A landscape with many valleys, sampled at points; each row gives a point and its height.
A ball rolls from a point to the lowest of its 2 nearest points, and stops where none of them is lower. Distance is the straight distance between rows; heights are no part of it.
bere h=642: [115 134 128 127 148 127 117 134 150 114  84 136 163 161 139  95  65 109
 108 126]
Pivib h=295: [144  94 155 105 179 101 144 164 139 131 156 125 124 125 157 154 148 138
 123  52]
supak h=591: [124 148 121  82 137 107  65 125 111 192 109 141 150 139 168  67 158  80
 183 116]
Kup h=507: [115  56 155 157 182 169 123 160  97 150 114 152 129 153 144 138  78 129
 111 129]
Mivag h=881: [157 115 114 103 134 128 105  93 167 106 115 124  96 160  52 123 105 129
  94 170]
nit h=896: [148 123 143  65 162  95  93  93 166 132  96 154 157 158  69 114  89 113
 130 182]
kezar h=189: [147 134 113 135 162 104 102 121 141 112 142  88 141  48 110 127 154 165
  88 133]
Tugar h=549: [ 69 111 144 124 108 107 177 135 141 136 130 132 169 189 160 157 118 140
 156 120]
zubo h=645: [145 167 139  48 170 165 115  98 135 123 129  41 106  68  99 110 131 129
 160 136]
sut h=506: [105 129 108 146  83 135 149 162 126 144 137 139 139 158 160 165 134 122
 150  94]
kega h=391: [121  96 132 123 119  46 102  77 170 150 128 159 101 157 136 105 159 139
 123 133]
Nim h=619: [136  85 150 139 120 107 120 107 149 146 118 171 145 175  55  56 129 133
 111 144]
zub h=320: [167 177 115 111  88 138  92 173 170 111 109  87 155  71 130 137 122 136
 146 114]
fupum h=301: [ 76 123  71 128 154  72 168 159 129 125 122 105 129 140 156 136 139 123
 100 109]
Dad h=745: [190 136 107  86 152  91 120 124 138 118 112 144 178 125 103 157 143 131
  85 128]
dud h=279: [145  82 133 112 167 118  74 107 150 134 130 106 121 111 107 126 166 147
  90 137]
Lagu h=251: [108 124 120 162 149 156 167 160  96 135 111 167 145  73 165 191 160 177
 104 111]
Pokam h=280: [ 97 154 125 169 104 139 106  87 123 135 136 153 144 147 173 144  70 133
 139 130]
fosa h=892: [133 161  88 122 121 126  66 143 144 153 116 163 110 177 104  66 115  76
 161 142]
lutu h=609: [133 139 102  87 149 165 122 122 117 110 126  36 100 117  98 107 114 125
 107 136]
lefi h=712: [107 184 143  57 171 150 109 109 126 136 148 125 194 131  89 112  98  90
 155 123]
zad h=682: [120  91 119 124 124 115 127 122 126 142 103 153 178 180  82  76 189 115
 106 157]
zuli h=547: [133  66 135 163 148 177 123 158  97 127 120 122  98 114 124 153 113 108
  80 127]
Bav h=440: [142 125 143 115 106 110  56 123 163 154 137 159 145 116  96 111 109 101
 126 108]
fino h=593: [ 80  87 113 182  70 155 123 112 115 152 108 142  81 104 161 177 128 147
 107 151]
bofes h=550: [118  97 149 147 109 105 101  85 120 155 100 162 151 140  84  64  70 106
  81 161]
sov h=508: [114  96 148 162 107 106 139 107 128 128 117 192 112 127 113 131  65  91
  76 133]
Sozi h=326: [ 79 111 156 166 137 130 122 140 111 148 141 172 104 167 176 143  57 108
 179 140]
munum h=256: [ 89 137  81 152 126  86 134 111 129 118 134  94 125  85 133 128 156 145
  74 122]
Zazap h=535: [142 158 115 122 146 136  76 131 102 149  99 151 167 176 189  92 137 103
 176 148]
Vulon h=548: [132 153 149  77  98 134 146 134 114  80  78  94 152 103 125 132 145  67
 109 165]
Nilo h=644: [131 128 148 157 110  83 122 102  90 197  84 125 187 143 109  31 110 166
 113 121]
Futi h=534: [ 97 102 202 121 102  79 136 107 121 142 141 160 155 132 163 126 105  92
 136 104]
reb h=545: [115  61 143 172  97 116 138 144 125 173  83 192 141 149 132 134  55 129
 111 150]
Zade h=844: [ 92  99 140 128 109 111 163 144 125 153 158 177  59 104 130 205 129 149
 147 119]
Gava h=378: [151 111 172 126 154 124 183 133 107 120 163 126  81  73 159 164 122 150
 102  59]
puno h=421: [138 110 184 109 131 118 180 106 105  88 135 107 108 116 155 178 135 130
 109 128]
Bipel h=848: [114 162  78 112  95 109 133  92 122 113 128 120 152 150  94 142  78 105
  84 154]
kevov h=95: [112 122 165  99 151  90 133 147 179 130 147 123 135 161 137  92 148 125
 149  64]
vin h=889: [147 170  97 132 101 131 116 151 150 112 180 138  88 173  91 138 140 108
 174 116]
pud h=55: [162 180 169  97  92 160 130 102 138  82 135  80 118 103 130 123 174 134
 167 134]
vope h=362: [113 137 115 162 156 142 126 154  93 117 151 154  91 127 145 183  68 101
 133 149]
zos h=864: [129 173 109 169 118 174 122 195 152  99 142  92 104 111 138 104 128 139
 155  85]
zatig h=783: [159 120 136 112 114 151 123 162 118 138 169 158 177 177  79 144 148 106
 145 106]
Ludet h=157: [144 168 129 183  78 166 143 108 125  72  96 126  88 103 172 149 108 131
 116 159]
vof h=341: [105 110  82 125 159  51 133 104 129 148 131 146 112 165 151 132 136 128
 116 140]
fir h=485: [110 110 182  86 128 120 166 123 108  86 116 110 144 151 116 126 143  70
 101 144]
med h=732: [128 102 140 194 151  79 139 149  80 199  92 163 147 162 138  62 106 169
 136 136]
Lis h=361: [117 146 145 123  98  69 154 141 150 113 148 171 169 121 113 196 121 117
 136 128]
gazu h=224: [109 139  83 148 127 116 193 137 155 132 147 138 113  97  96 186 112 221
 119 120]
dibin h=455: [112  91 113 115 132 151 117 117  91 151 164  69 159 131 134 164 171 150
 109 122]
Mizu h=323: [166 175 113 143 188 116 169 160 136  63 133 139 113 116 122 155 100 147
 136 150]
fovi h=823: [112 131 138 155 127 125 170 108  88 128 173 198 160 149 104 139 141 105
 111 118]
dape h=232: [154 158 154 149  97 147 173 155 126  57 118  96 100 101 139 133 103 120
 155 177]
buv h=878: [127 187  88 151 122 155  77 154 145 123 159 136 108 136 114  91 128 100
 149  88]
buvu h=40: [114 151 123  91 146 175  64 109 121 155 121 121 122  98 107  80 193  73
 146 128]
ral h=695: [152 105 143 106 138 144 154 158 142  83  66 126 162 188 147 153 128 122
 114 156]
Bon h=390: [165 169  92  76 114 165  83 127 150 136  84  81 155  87 134 124 165 133
 129 115]
samor h=97: [ 82 112 131 172 165 145 153  98 122 124 171 122  79  89 115 160 143 196
 117 145]
tolo h=418: [102 131 134  72 105 133  88  93 144 141 114  70 178 131 137 153 131 136
 143 154]
tuful h=835: [156 117 150 153 125 176  95 101 148 119 147 110  91 128 128 124 115 154
 115  89]
Nazo h=857: [ 98 161  89  78 114 135 120  91 122 134 106 101 116 143  83  85 106  62
 109 156]
nebep h=47: [160 112 132 133 171 121 168 170 120  91 151  88 115  60  90 126 123 147
  99 127]
resev h=577: [130 114 103 143 142 180 145 148  82 102 139  74 102 133 111 143 105 113
  96 151]
Zib h=386: [122 103 142  89 146 138 159 155 114 114 147  51 132 132 123 128 190 123
 125 101]
vev h=579: [ 57  93 122 173  92 147 138 147 125 163  85 205 103 100 153 169  88 137
 110 134]
vuk h=325: [117 128 131 132 140 153 206 190 110 121 138 120  79  89 162 174 129 184
 175 129]
gibav h=166: [110 125 102 186 116 145 192 114 133 113 131 130  90  48 105 142 113 210
  96 155]
fizi h=473: [136 164 107  63 105 172 121 100 142 158  52 122 201 130 131  90 158 105
 119 110]
duvis h=401: [135 134 109 154 175 132 107 159 100 114 162 161 113 145 127 162 146 112
 148 150]
Suko h=240: [155 138 151  78 160 164  68  90 173 129  99 119  78 108  92  73 159 100
 136 117]
kedez h=469: [ 97 115 131  89  97 122  95  91 146 190 122  88 194 153 134  92 126 154
 139 103]
dufod h=914: [124  89  78 146 146 118  70 147 136 171 102 125 139 163 173 129 159 152
 136 135]
Mevaf h=199: [169 143 118 124  89 125 138 133 107 112 141  61 103  75 173 131 168 143
 148 130]
Larev h=598: [106 123 170 107 141 112 143 120 131 129 101 116 180 195 172 103  93 134
 159 128]
zuto h=425: [147 162 147 125 112  82 199 156 116  85 157 136 137  83 143 188 144 134
 165 159]
Muza h=820: [135  99 154 151 133 133 123 118 164 151 156 164  80 162 138 131  96 156
 149  72]
fam h=274: [106 148  92 142 151 112 185 162 143 101 130 131  88 142 130 182 118 168
 152 152]
Fita h=669: [156 113 119 110 160 115 124 124 153  89  51 123 126 157 161 131  99 128
  81 155]
timo h=357: [124 105 130 108 116 131  98 119 168 107 102  97 146 142 104 136 185 152
 121 165]
nenos h=412: [117  95 141 158 194 126 124 146  82 138 116 163 135 165 159  73 122  98
 114 118]
Bopi h=849: [129 137 135 186 108 170 135 155 150 113 133 131 123  80 128 142 111 156
 107  86]
Zir h=466: [130 155 109 129 153 159 103 151 113  94 114 117  98 177 164 115 151  88
 155 148]
gor h=461: [ 87 150  93 178  78 152 152 157 128 144 163 114 130  92 144 174 161 175
 161 115]
sab h=277: [102 162 143  79 131 127 149 155 165  95 123  72 145 145 127  98 141 116
 139  84]
Fufi h=483: [123 132 148 135  83 104  99 103 148 115 130 164  98 133 113 117 108  68
 115 141]
gikom h=340: [188 130 156 143  94 149 201 177 108  81 165 102 134  60 136 113  93 135
 185 173]
duro h=679: [128 166 103  38 176 165 111 103 124 163 129  84 142  92  92 118 123  93
 147 102]
Mifur h=213: [164 114 137 147 148 118 172 121 100  78 146  92 108  52 121 104 174 147
 123 193]
kab h=840: [113 120  82 153 106 111 141 107 121 142 161 160 122 172  70 133 117 120
  98 138]
luf h=723: [176 126  89  72 152 114 121 123 121 152  95 151 185 175 103  99 164 118
 109 127]
Vubar h=220: [134 168 134 154  71 178  79  97 126 105 105 116 139 118 175 137 119 119
 134 139]
Mez h=748: [139 145 154  79 154 120 129 131  93 144 169 153 192 169  95 107 124  87
 156 106]
mov h=270: [190 135 114 140 133 147 168 133  76  96 164  69  75  81 161 114 141 146
 167 170]
tazel h=544: [150 120 141  85  92 110  98  86 120 229 102 126 198 134  88  60 129 148
 145 111]
gemev h=215: [163 190 139 121 130 178  85 105 164  97 131 102  89  88 103  76 166 143
 148 118]
ditak h=793: [152 132 168 156 129 155 133 123 118  99 112 190 183 133 125 128 121 104
  91 115]
tusu h=260: [119 141 138 111 180 151  91  94  99 139 127 133 134 134 134  51 138  85
 111 110]
Neses h=607: [101  94 114 154  73 142  99  71 101 152 132 107  89 149 158 121 144 116
 103 137]
Dosez h=387: [136 145  81 166 138 122 120 160  94 142 189 121  69  76 132 161 102 117
 135 112]
Rese h=210: [124 143 144 137  69 131 170 118 162  86 148  97  96 138 101 131 179 147
 139 133]
zosef h=790: [148  94 127 169 165 105 139 141 119 193 136 191 109 185 120  93  85 171
 150  97]
Det h=254: [174 164  99 141  75 127  83 142 144 121 120  90  79  78 176 141 123 131
 138 103]
zef h=869: [104 112 136  99 117 139 102  72 142 134 134 100  96 180  81  83 114 110
 131 158]
zopom h=628: [110  73 155 188 124 150 125  78  84 160 140 172  73 151 153 102 123 122
 115 129]
Luv h=383: [125 176 104 118 111  94  79 138 177 122 117 132 162 103 136 138 116 125
 133 116]
bifud h=294: [ 98 141 122 131  70  72 164 149 168 104 151 134 123 124  87 157 156 116
 137 143]
Lugug h=471: [154 100 198 115 136 102 169  92 101 125 142 174 132 142 154 151 105 110
 105  93]
Tepa h=764: [186 128 144 134 163 136 144 122 117 100 127 172 166 135 119 174 162 155
  94 124]
Dedub h=327: [102 111 131 148 172 121 158 177 136 102 103 114 158  87 159 186 149 168
 120 142]
devi h=903: [155 101  78 115 112 110  66 126 140 184 122 129 113 183 119  94 133 119
 149 130]
pizor h=834: [122 113 160 141 111 101 145 135 187 128 164 173  61 129 116 169 135 158
 156  95]
muna h=174: [106 112 109 159 163 166 164 117  79 157 164 166 102 122 138 168 136 166
 107  94]
Ruda h=408: [132 148  99 161 111 134 148 193 136 116 140  92 165  83 150 171 140 174
 168 142]
Gugam h=602: [113 112 158 106 131  75  94 132 118 157 137 142 166 135 187 122 164  97
 159 112]

For each start below, name the point where the ball stops.
devi -> Muza
Nazo -> zub
Larev -> samor
lefi -> buvu
zosef -> kezar
Neses -> zub
luf -> zub
